Each scene shows the same named points in several views. A view is turned or mirrored, and shifted as a whole, has a little noise and may leave points out.
(in the rows, 128 means zero)

Scene 1
View 1
piri: [106 166 177 128 116  93 107 129  62 141 167  91  80 131 101 154 191 131
 108 148  90 108]
riput: [108 134 169 106 114  92 117 116 136 138 131 119  98 127 103 124 178 137
 126 125  77 109]
Fur: [ 97 145 179 110 113  92 105 116 110 146 141 111  83 133  99 124 183 141
 117 121  78 103]
Vetep: [121 129 166 127 103 108 116 140 129 131 127 126 111 132 121 135 175 146
 138 145  79 110]
faka: [149 115 144 121 109 103 145 140 173 113 115 136 141 120 125 146 167 133
 153 158  81 129]
mova: [142 115 157 154  86 134 120 179 140 118 112 143 141 137 150 148 164 158
 163 173  77 116]
momis: [159 130 135 134 110 102 154 149 147 104 133 124 147 115 126 173 171 121
 147 182  91 140]
Laza: [132 140 150 109 123  84 141 117 137 121 143 111 115 117 101 151 179 118
 125 147  87 127]
savi: [123 141 158 108 122  84 133 115 131 130 142 112 106 119 100 144 181 125
 123 139  85 122]
Gir: [150 141 157 182  82 141 115 202  80 113 141 123 139 139 155 183 172 152
 155 206  91 120]
kemum: [164 140 134 135 115  97 159 149 131 102 145 115 144 111 121 186 174 111
 140 190  98 145]
finil: [180 138 128 161 104 115 162 180 120  91 144 120 164 116 143 206 170 116
 154 220 101 149]
daz: [149 135 148 148 101 115 134 164 118 112 136 122 137 126 134 171 173 135
 147 183  89 129]
Viki: [111 153 168 114 120  86 120 117 100 136 153 101  92 125  98 146 186 127
 113 139  87 115]
kefe: [163 148 126 109 135  70 176 116 141 101 157 102 138  98  97 190 181  88
 124 179 102 155]
kas: [132 140 151 108 124  83 142 116 137 122 143 110 114 116 100 153 180 117
 125 149  87 129]
Vofel: [147 142 146 141 109 105 139 154 112 112 146 114 131 122 124 175 176 125
 137 181  93 131]
savu: [ 85 136 193 127  96 113  80 135 101 155 128 121  80 147 115 106 179 168
 128 115  69  86]
Fodu: [159 132 149 176  85 138 128 200 103 106 133 129 150 134 158 182 167 147
 161 207  90 125]
tima: [117 145 157  90 133  69 139  93 137 131 147 106  97 113  83 141 184 113
 112 127  86 125]
fiban: [152 135 152 170  89 131 125 188  99 110 137 125 141 133 149 178 169 145
 155 198  89 123]
View 2
Gir: [188 104 140 141  98 127 161 120  97 189 105 168 141 122 102 142 146 163
 191 130  87 144]
Vetep: [139 121 145 159 140  66 149 100 107 167 149 135 102 168 108 123 135 122
 147 114 106 150]
Fodu: [193 117 146 135 111 105 163 126  88 200 105 163 147 122 110 138 147 167
 189 134  81 142]
savu: [117 106 138 181 132  97 138  80 134 134 156 135  75 191  80 121 153  99
 135 102 128 174]
mova: [176 134 152 146 146  77 154 118 101 191 114 149 135 149 108 121 167 150
 164 126  92 160]
Laza: [127 120 142 154 136  36 157 102  86 174 170 126  96 161 130 129  90 121
 146 113  96 120]
Viki: [114  98 133 165 108  68 153  88  98 152 179 132  79 164 115 138  81 109
 148 107 108 122]
kas: [130 120 142 154 134  40 157 101  88 173 167 127  97 161 127 130  94 121
 148 113  98 123]
piri: [117  81 125 169  87 104 153  83 107 141 172 140  77 159 100 146  85 109
 157 105 113 126]
kefe: [140 120 142 134 124  16 171 116  56 199 175 127 114 131 157 140  48 141
 164 123  76  83]
tima: [104 117 139 162 137  24 154  90  90 158 192 116  79 175 129 127  74 103
 135 107 105 116]
savi: [122 118 141 158 134  44 154  97  93 165 173 126  91 167 124 129  94 115
 143 109 103 126]
momis: [163 131 150 137 138  42 164 121  75 202 140 138 130 138 137 130 107 152
 165 127  81 119]
kemum: [163 122 145 134 122  49 169 120  69 203 146 140 129 128 140 138  88 153
 173 128  77 106]
finil: [191 121 146 123 112  70 172 133  62 217 121 156 153 107 139 144 101 177
 193 138  67 108]
Vofel: [156 113 141 143 116  71 162 113  83 187 144 144 120 137 125 138 102 145
 171 123  87 122]
faka: [156 145 155 144 164  25 159 116  85 196 141 131 125 159 132 117 130 139
 149 123  87 137]
riput: [116 120 144 167 145  47 148  91 107 156 170 123  85 181 111 122 118 106
 135 107 112 144]
View 3
daz: [ 76 152  99  82 136 151 147 131 128 133 150 100 140 124 142 123 144 114
 122 124 112  85]
Gir: [ 60 189  92  64 153 166 129 130 123 104 163 137 139 110 175 137 132 113
 103 128 126  86]
Vofel: [ 72 141  99  78 126 152 149 130 129 144 147  97 128 118 127 123 145 116
 122 132 106  94]
kefe: [ 71  90  96  85  80 136 177 133 111 176 148  73 109 126  83 119 169 112
 132 142  75  87]
mova: [ 94 176 106  97 162 148 143 131 136 116 145  96 168 140 169 115 137 111
 128 105 127  69]
riput: [109 133 125 102 158 148 145 128 178 179 104  53 147 123 102 106 128 130
 149 120 122 122]
faka: [103 134 108 110 134 133 165 131 133 147 135  64 160 152 132 105 154 111
 145 107 106  67]
kemum: [ 70 125  94  81 104 143 165 132 111 146 156  94 127 129 121 123 159 109
 123 132  92  76]
finil: [ 54 144  82  72 101 148 161 134  89 117 179 122 127 128 150 132 164 100
 108 131  92  58]
kas: [ 93 115 111  94 126 143 157 130 150 178 123  63 131 123  94 111 145 122
 142 130 102 107]
Viki: [ 86 124 117  79 141 158 139 129 172 186 113  72 118 100  86 118 128 133
 135 141 115 142]
fiban: [ 67 174  93  71 145 159 137 131 123 114 161 123 141 119 163 130 139 113
 111 125 119  81]
Vetep: [101 150 117  94 161 154 139 128 165 158 118  74 149 121 123 112 127 124
 138 119 126 112]
momis: [ 81 131  98  92 116 139 163 133 116 142 151  86 140 138 129 117 158 108
 130 122  97  69]
savu: [114 168 132  94 201 164 117 125 204 167  93  67 157 108 122 110 101 139
 144 118 151 145]
piri: [ 75 142 115  65 152 171 124 126 179 178 114  90 111  82  94 128 115 138
 125 149 124 158]
Fur: [105 139 126  92 167 157 132 127 191 185  97  60 139 107  95 110 117 137
 145 128 129 144]
savi: [ 97 121 116  95 137 147 151 128 163 179 115  61 135 121  94 111 137 126
 143 129 109 117]
View 4
kefe: [ 80 149  81 142 172 194  74 139  89 139 135 176 155 102 137 139 190 115
 124 151 222 155]
Fur: [141 147  58 137 165 202 134  98 169 156 157 165 152 128  98 172 102 135
 110 138 148 168]
tima: [112 147  56 131 188 214 105 109 146 153 164 160 163 122 104 163 132 127
 115 153 201 166]
daz: [132 159  99 137 129 161 124 132 104 137 116 190 135 107 138 128 155 106
 110 116 149 148]
savu: [168 154  63 131 149 190 162  89 183 157 153 166 145 134  94 168  78 129
 101 122 113 166]
Viki: [115 142  63 154 160 203 112 110 150 151 147 169 148 122 111 176 128 145
 122 148 161 167]
riput: [141 154  62 121 171 199 133 100 154 154 158 165 155 123 102 153 109 116
 103 135 168 161]
Vofel: [119 154  94 146 136 169 114 130 106 139 119 187 137 108 136 138 160 116
 115 127 158 153]
momis: [120 161  98 124 148 167 112 134  92 135 124 186 144 104 140 116 169  95
 107 122 184 145]
kas: [117 151  72 131 171 197 108 117 127 147 148 170 155 115 117 148 145 116
 114 141 192 158]
piri: [116 139  65 173 140 197 117 109 159 150 138 175 138 125 112 192 123 162
 128 146 129 171]
Fodu: [142 163 119 144 102 136 136 141  90 129  93 205 122 102 152 116 162 103
 108  98 120 142]
Laza: [118 152  72 130 170 196 110 117 127 147 148 169 155 115 116 147 142 117
 113 141 188 158]
Gir: [142 160 116 157  91 136 139 139 100 130  91 206 116 106 150 129 155 115
 112 100  99 146]
finil: [108 160 119 146 118 146 102 153  64 127  95 203 129  94 162 113 199 101
 117 116 165 140]
faka: [142 166  90 103 164 173 129 122 106 140 138 177 152 108 125 107 146  80
  93 117 191 145]
fiban: [139 161 112 148 106 144 134 135  99 132 100 201 124 106 147 126 156 108
 109 104 121 145]
View 5
Laza: [141  79 156 117 147  91 156 144 100 168 142 132 177 146 128  89 139 146
  82 168 123 113]
daz: [117  98 108 121 157 129 134 122  87 183 177 121 158 158 116  98 138 136
 116 160 114 139]
faka: [121 105 107 102 162 109 154 153 110 195 166 126 154 141 110  97 126 164
  77 183 109 114]
Fodu: [ 99 112  74 126 165 155 119 104  80 193 198 115 145 166 112 103 138 124
 141 153 108 157]
fiban: [104 107  87 128 162 147 122 103  79 189 188 118 152 167 117 102 139 122
 135 149 111 153]
kemum: [139  78 132 113 140 126 142 150  84 178 189 117 161 152  99  90 149 153
 126 175 111 136]
Fur: [126  90 155 135 164  77 153 103 104 161 104 143 187 152 165  96 128 117
  56 142 136 105]
kefe: [164  55 170 110 126 109 154 169  84 163 181 121 172 146  95  82 157 162
 122 181 116 127]
Vetep: [113 106 118 122 169 101 147 114 105 181 136 135 168 151 142 101 126 131
  70 155 123 116]
mova: [ 93 126  71 116 176 132 133 114 101 203 172 123 146 155 121 106 122 138
  94 163 108 133]
finil: [127  86 105 113 141 155 127 142  73 186 220 108 147 160  84  93 153 149
 157 173 102 157]
tima: [153  69 182 120 145  71 163 146 105 157 121 138 190 141 139  87 138 146
  61 165 131 100]
Gir: [ 96 112  79 136 165 156 113  87  72 187 190 116 151 173 123 105 139 109
 144 140 113 160]
savi: [139  82 156 121 152  87 155 133 102 166 133 134 179 147 138  91 136 141
  73 162 127 110]
Viki: [142  73 172 136 149  85 150 115  91 152 123 137 191 154 150  91 142 120
  84 144 135 116]
momis: [129  90 119 108 149 124 145 151  94 187 185 119 155 148 101  94 139 157
 111 179 109 131]

In a view up to two points have been moved. Name them for each view, in the order of its rows, or write -.
view 1 | Viki
view 2 | kas
view 3 | Vetep
view 4 | -
view 5 | kefe
